Each scene shows the same named points in several views. A view is turned or mirrored, shifted and resized as a whole, has a little noise and may leave points out.
In the rows, zero is written as 128.

Scene 1
View 1
dumut: [220 108 131 158 153 126 174 106 158 137 105  74 118  71  54 145 191  86
  90  98 160 101 147 153  68]
gis: [177  89  94 168 119 148 204 161 195 153 139 111 110  93  94 173  98  40
  95  57 102 105 120 132 147]
Pela: [179 102  84 163 123 148 188 143 174 169 141 112 117  95 109 173  96  58
  86  78  85  99 122 135 150]
raraz: [220 109 127 150 171 130 153 102 152 142 113  78 124  62  54 146 201 102
  85 118 168  89 150 151  58]
ledon: [176  96  79 151 155 156 158 146 177 169 158 118 123  76 104 172 110  77
  82 102 106  80 125 130 131]
Volo: [221 113 135 167 127 122 197 105 157 138  94  72 112  85  58 146 182  70
  94  80 144 115 142 157  84]
baf: [158  71  83 161 145 164 188 189 217 154 165 127 113  79  96 183  86  40
  97  62 115  91 116 118 148]
Vilud: [192  85 113 164 141 142 194 155 197 139 129  99 112  78  67 164 138  51
  99  67 142 104 130 136 109]
gami: [249 126 169 186  87  97 240  84 146 118  47  44 102 105  37 134 206  48
 103  47 146 150 147 177  76]
febal: [237 142 134 177  88 105 214  69 120 150  68  61 113 112  77 141 172  73
  86  78  99 130 142 174 105]
zoze: [207 129  97 160 123 130 173  93 131 173 116  90 122  97 103 156 138  88
  75 106  88  97 135 154 123]
rira: [209 129  93 148 153 134 141  84 124 174 126  90 132  80  97 153 160 115
  69 136 106  78 142 153  98]
Tepu: [205 105 115 162 137 133 184 121 165 148 117  89 116  81  75 156 154  73
  90  87 130 103 137 146 103]
loz: [184  94  99 167 124 146 197 150 187 153 134 105 113  90  89 170 112  48
  93  66 108 105 124 137 136]
View 2
febal: [ 97 141 117 125 162 155 136 169  88 138 124 131 103 137 190 108 169 118
 152 134 100 148 130 128 129]
Vilud: [151 148 122 128 120 140 164 155 147 132 127 143 100 106 152 139 152 122
 145 113 137  94 124 129 114]
loz: [150 131 120 135 118 154 160 159 142 127 124 137 108 124 156 134 149 113
 145 103 134  97 135 124 129]
Tepu: [138 133 120 117 135 146 160 159 130 142 139 146  98 113 163 133 162 126
 151 121 120 114 124 130 118]
gami: [ 85 197 120 133 166 130 130 167  86 134 105 129  91 113 192 103 169 127
 144 150 107 143 115 134 109]
raraz: [133 134 120  90 151 132 166 155 128 164 167 160  86  92 164 140 179 146
 159 143 109 130 107 142 100]
gis: [157 129 120 144 108 158 163 159 149 120 116 134 112 128 151 135 141 106
 142  92 142  85 141 120 133]
baf: [180 122 121 138  94 156 175 154 172 122 125 141 111 117 138 149 136 110
 142  85 153  68 139 121 129]
Volo: [120 154 120 117 148 138 151 160 115 144 134 143  94 109 172 126 167 130
 151 136 115 127 117 134 111]
rira: [138  79 116  88 148 162 165 158 123 165 179 157  99 124 167 139 179 133
 167 124 100 138 126 132 125]
ledon: [169  92 118 116 112 163 175 156 157 141 152 149 107 122 147 148 154 118
 154  97 132  95 135 124 130]
zoze: [133  96 115 114 140 169 155 163 118 144 149 142 107 139 171 128 166 117
 157 113 108 128 138 124 136]
dumut: [127 146 121 103 149 133 160 158 122 154 151 152  87  98 166 133 174 139
 155 141 113 128 109 139 104]
Pela: [158 105 118 137 111 169 163 161 146 124 127 135 115 138 155 135 145 104
 146  88 135  92 146 118 141]
View 3
gami: [139  75 112 183 136 152  64 122 233 143  98 159 107 104 131  80  43 192
 114 180 213 159 168 128 132]
Volo: [127 108 114 139 116 134  83 128 192 139  98 150 101 131 140 106  76 174
 121 145 177 159 156 135 133]
dumut: [136 115 117 119 109 132  79 130 186 140  99 149 109 142 146 111  86 167
 129 135 178 149 161 131 146]
zoze: [ 66 124 115 125  86 110 127 113 163 130  93 144  94 130 111 128  91 173
 146 138 144 181 120 144 108]
baf: [115 149 105 137 127 116 132 139 126 129  87 126  28 154 171 129  99 155
  69  93  84 187 107 176  89]
raraz: [137 124 122  90  95 126  77 132 173 139 102 150 123 155 147 120  99 159
 143 123 178 139 168 126 160]
febal: [ 87  90 115 163 106 132  97 110 212 137  94 156 110 106 105 102  59 192
 142 175 192 174 144 130 117]
Tepu: [116 123 114 129 110 125 101 126 169 135  96 143  87 140 143 117  88 168
 118 130 151 165 140 144 123]
Pela: [ 80 134 108 144 108 112 137 123 144 128  87 133  53 138 136 128  91 168
 104 120 110 191 104 164  88]
rira: [ 76 132 123  83  67 107 112 115 158 130  98 149 122 148 113 135 110 164
 172 127 159 160 137 130 138]
ledon: [ 93 148 112 109  96 108 131 129 131 128  91 134  66 156 147 137 108 157
 115 102 107 178 114 158 108]
gis: [104 132 105 157 126 120 128 130 150 131  87 130  40 137 152 119  83 167
  81 118 108 191 109 169  87]
loz: [107 127 109 149 119 122 119 129 157 132  89 136  56 137 149 117  84 168
  94 124 124 182 121 160  99]
View 4
Pela: [138 152 145 153 100  99  87 160 149 112 132 145 129 106 106 105  94 179
 138 104 130 144 127 117 123]
ledon: [133 156 134 161 120  99 105 151 145  91 127 151 138 105 112 114  95 162
 136 100 129 140 140 126 129]
raraz: [125 129 109 134 113 113 146 124 133  88 153 130 167 124 133 159 122 137
 135 122 127  92 125 113 138]
Volo: [131 123 127 124  86 110 124 134 137 117 159 119 153 128 125 145 119 158
 146 125 126  98 113 102 127]
rira: [123 147 113 152 114 129 134 141 147  80 129 157 164 100 121 144 119 158
 105 111 137 104 103 113 147]
Vilud: [138 135 136 138 103  89 107 141 135 112 151 123 136 126 120 123 101 156
 161 113 120 125 145 117 119]
gami: [132 102 134  97  52 115 121 133 136 148 181  96 153 140 126 153 131 169
 154 141 124  77  89  82 122]
zoze: [129 145 132 145  94 123 110 152 151 105 134 148 148 103 113 128 112 176
 117 112 136 115  98 106 136]
loz: [138 142 143 142  96  95  95 152 142 118 144 132 132 117 112 114  99 170
 151 110 125 132 132 113 119]
febal: [129 124 135 117  62 129 115 147 147 134 157 124 153 117 118 141 126 181
 126 130 134  90  75  85 131]
gis: [141 146 149 146  96  88  85 157 144 121 141 133 124 114 108 103  91 175
 157 105 123 145 140 116 114]
dumut: [128 124 117 128 101 110 137 128 134 102 157 123 160 128 130 152 121 145
 143 124 125  94 122 108 132]
View 5
Pela: [105 110 124 145 120 100  99 132 112 143 138 102 121 164  99 108 128 119
 153 138 116 142 104 100 131]
Tepu: [122 122 145 111 125 112 107 142 126 152 139 111 110 155  87 134 121 125
 150 125 118 123  95 117 117]
Vilud: [116 121 141 121 106 112 105 145 126 161 139 119 123 158  93 140 133 124
 168 129 116 123 112 112 130]
gami: [108 150 198  62 135 116 112 114 121 178 159 117 105 151  56 153 114 120
 161 155 134 115  78 141 103]
rira: [140 110 130 114 147 114 109 151 130 128 128  94  90 147  91 120 103 132
 115 103 113 123  75 113 102]
dumut: [135 128 157  90 128 120 113 151 137 158 137 116 102 147  79 152 115 130
 146 114 118 109  90 126 108]
raraz: [146 124 150  90 130 124 115 161 143 151 132 115  97 144  82 153 112 134
 138 100 114 106  87 124 105]
ledon: [123 104 113 146 117 105 102 151 123 137 130 105 117 159 105 117 127 124
 146 116 109 134 106  99 129]
baf: [107 108 114 158  94 101  98 148 119 153 135 115 135 167 110 121 144 120
 173 132 110 137 127  95 146]
gis: [101 116 130 142 108 101 100 133 113 155 141 110 129 166  98 118 137 117
 168 144 116 140 113 102 137]
zoze: [119 116 138 120 143 107 105 132 117 137 138  95 101 155  87 111 111 123
 130 129 119 135  80 111 112]
febal: [108 135 174  85 151 109 108 113 114 154 152  99  97 153  66 125 107 120
 138 149 129 130  69 129 100]
View 6
loz: [129 101 155 102 121 150  80 115 132 136  98 146 150 100 161 136 141 116
 113 166 120 106 145 150 115]
febal: [114 144 132 103  99 134 139  56 123 147 126 198 113  42 196  99 109 116
 176 178  96 104 152  98  90]
Vilud: [126 109 165  98 147 165  69 103 112 129 100 160 158 100 159 140 133 122
 118 152 103 109 132 167 132]
gis: [136  86 153 103 116 146  63 129 139 135  93 126 156 107 148 145 147 119
 100 170 130 107 151 153 111]
zoze: [115 132 153 101 104 146 146 102 160 148 113 177 115  99 196  99 148  92
 117 175 119  96 138 123 111]
raraz: [102 161 181  91 170 185 139  71 109 133 117 226 132  99 208 102 129 100
 135 136  74 104 100 163 155]
dumut: [107 152 170  94 160 174 123  67 102 132 117 215 135  84 196 111 121 112
 147 143  77 107 114 154 143]
gami: [117 141 133 102 130 141  95  31  68 135 127 208 137   8 176 121  75 148
 215 163  68 118 152 111  96]
Volo: [114 140 157  97 142 161 113  66 102 135 118 201 136  68 187 115 113 120
 158 154  84 109 130 140 123]
Tepu: [117 128 162  97 137 160 108  90 123 136 109 182 139  94 182 119 133 110
 128 157 101 104 129 148 127]
baf: [139  78 169 101 133 159  47 148 141 129  84 115 169 136 140 156 161 113
  73 160 135 106 139 178 131]

Which points are out of place in each view (at most two, in the order of its rows)? Write none if all are in place.
view 1: rira, loz
view 2: Pela
view 3: dumut, zoze
view 4: none
view 5: none
view 6: gami
